Points on a hilly landscape, in no order, each with its height.
From any point a climber steps to the highest of the 5 points nearest to it. It stops when none of these is higher. Distance is the straight distance between rows; heights are no part of it.
J470: [140 107 147 162 123 149  94  95 105]  height 734
J198: [137 143  68 115 172 122 169 167 123]  height 451
J812: [161 112 146 150 105 126 101 156 158]  height 520
J427: [151 149 162 110 102  69 134  62  83]  height 46
J37: [186 105 144 190 116 129  85 131 148]  height 514
J226: [ 82 131 144 103 122 143 130 126 176]  height 776
J861: [ 74 133 151 113  98 152 120  99  78]  height 358
J376: [140 134 119 101 124  98 136 172 161]  height 769
J517: [174 115 112 121 115 109 120 186 157]  height 530
J468: [ 92 127 148 111 116 151 122 114 170]  height 488
J365: [123 134  68 153 180 164 193 173 124]  height 315
J872: [149 106 147 170 124 146  92 102 114]  height 670
J465: [103 114 149 129 115 167 103 103 130]  height 527
J741: [ 68 133 143  94 126 153 143 113 168]  height 592
J858: [ 62 124 157  99 104 174 122 103 100]  height 471
J953: [112 160  80 122 170 133 178 168 112]  height 368
J469: [136 110 144 147 123 153 101  91  94]  height 644
J724: [111 113 150 130 118 153 111 119 160]  height 624
J533: [175 110  75 109 152 114 150 178 134]  height 573
J571: [135 148  76 100 153 111 168 169 130]  height 403
J622: [123 164 177 111  97  66 146  47  90]  height 61
J914: [153 130 117 114 118 103 127 171 168]  height 677
J498: [ 60 162 136  88 143 132 156 117 180]  height 899
J584: [153 121  63 121 178 135 170 168 127]  height 481
J986: [199 100 145 200 130 125  85 107 131]  height 366
J135: [ 51 161 140  89 149 133 155 111 178]  height 598
J542: [140 135 152 123 111  70 128  63  71]  height 22
J80: [145 115 151 155 112 147  99 135 153]  height 772
J49: [122 148 110  93 134 105 141 160 164]  height 621
J165: [116 149 120 102 127 110 143 149 170]  height 551
J86: [ 74 119 150 103 123 164 124 106 155]  height 483
J885: [116 153 158 116 108  81 125  65  65]  height 81
J514: [ 92 153 136 102 136 116 146 139 180]  height 459
J126: [172 119  94 115 124 103 128 181 141]  height 557
J433: [ 59 123 152  95 118 172 126 104 126]  height 502
J985: [182 114 105 121 112 104 113 184 150]  height 533
J278: [131 138 152 121 102  76 128  66  61]  height 95
J448: [156 107 149 168 114 138  90 126 149]  height 532
J668: [117 109 152 145 118 159 107 102 115]  height 669
J191: [ 60 134 148  81 129 156 139 103 162]  height 535
J133: [144 124 139 126 105 119 118 155 172]  height 600
J535: [108 126 149 117 114 143 114 131 179]  height 866
J556: [145 123  72 168 186 173 193 168 127]  height 229
J868: [106 125 144 127 114 146 113  90  67]  height 390
J99: [ 95 117 150 119 112 170 107 106 119]  height 328
J963: [176 108 143 164 105 117  93 153 154]  height 615
J484: [178 107 147 177 114 122  88 132 153]  height 525
J791: [130 107 153 161 116 151 105 109 131]  height 705
J176: [112 158  82 102 155 111 164 171 137]  height 397
J170: [148 125 138 131 119  84 121  72  61]  height 256
J758: [164 121 135 143 103 111 105 172 162]  height 574
J573: [118 112 154 145 114 162 103 113 134]  height 851
J381: [ 99 173  90 107 160 113 178 169 128]  height 396
J388: [134 114 137 138 122 118 105  84  63]  height 501
J974: [112 164 159 118  95  81 136  69  65]  height 74
J649: [148 134 105 102 125 102 137 172 161]  height 709
J767: [166  97 135 157 135 116 103  81  77]  height 787
J236: [146 132  73 121 170 128 171 169 121]  height 485
J876: [135 142  82 103 153 107 164 170 137]  height 441
J54: [126 132 137 114 116 119 123 151 179]  height 516
J984: [137 134  75 163 185 160 193 164 122]  height 286
J956: [151 118 138 138 108 124 104 155 169]  height 766
J720: [ 84 111 159 111 111 170 117 112 111]  height 327
J863: [124 152  99 101 145  95 161 165 148]  height 582
J746: [118 132 144 125 108 108 115  84  54]  height 402
J130: [188 116 128 146 104 108  96 175 156]  height 773
J578: [ 69 174 126  96 150 111 162 140 168]  height 464
J569: [188 106 148 177 105 119  89 164 149]  height 618
J513: [111 159 106 100 147 104 152 165 165]  height 902
J6: [ 88 179 101 100 155 108 170 158 138]  height 504
J302: [115 149  76 135 179 150 191 170 113]  height 355
J364: [ 97 143 146 120 104 121 124  88  55]  height 329
J908: [168 107 144 185 127 140  86 105 122]  height 631
J497: [141 107 153 160 115 147  88 111 130]  height 612
J96: [ 80 144 159 118  95 138 129  95  60]  height 245
J57: [ 51 128 150  90 117 164 134  99 146]  height 523
J648: [166 102 145 171 131 137  94  93 111]  height 750
J880: [ 89 117 147 127 108 161 112  96  95]  height 222
J920: [128 116 153 145 109 150 107 125 160]  height 655
J500: [177 101 140 190 129 132  87  99 124]  height 546
J978: [ 82 149 135  96 134 117 149 133 182]  height 519
J117: [128 120 144 138 120 129 108  84  60]  height 521
J271: [161 123  70 112 159 122 162 174 121]  height 517
J395: [159  99 142 162 129 137  89  87  89]  height 833
J833: [167 114  65 124 174 135 169 168 125]  height 474
J611: [163 124  87  97 139 111 143 178 145]  height 645
J846: [155 109 134 143 129 113 103  74  58]  height 715
J277: [121 150  69 118 173 131 176 169 113]  height 414
J718: [165 100 146 173 125 145  90 101 112]  height 696

Call two points neighbours if one is among the 5 nearest of the other. Go from one point of each pair to the other, from neighbour to neighbour, staying as high as possible. Name the lowest point that can't be avoided.
J130 / J80 | J963
J498 / J376 | J741
J376 / J395 | J133
J80 / J535 | J920
J80 / J573 | J791
J376 / J513 | J49

For each start below, name the point where the climber stops.
J37 | J130
J484 | J130
J365 | J376
J133 | J80
J96 | J395
J584 | J376
J381 | J513
J861 | J535
J741 | J535
J191 | J535
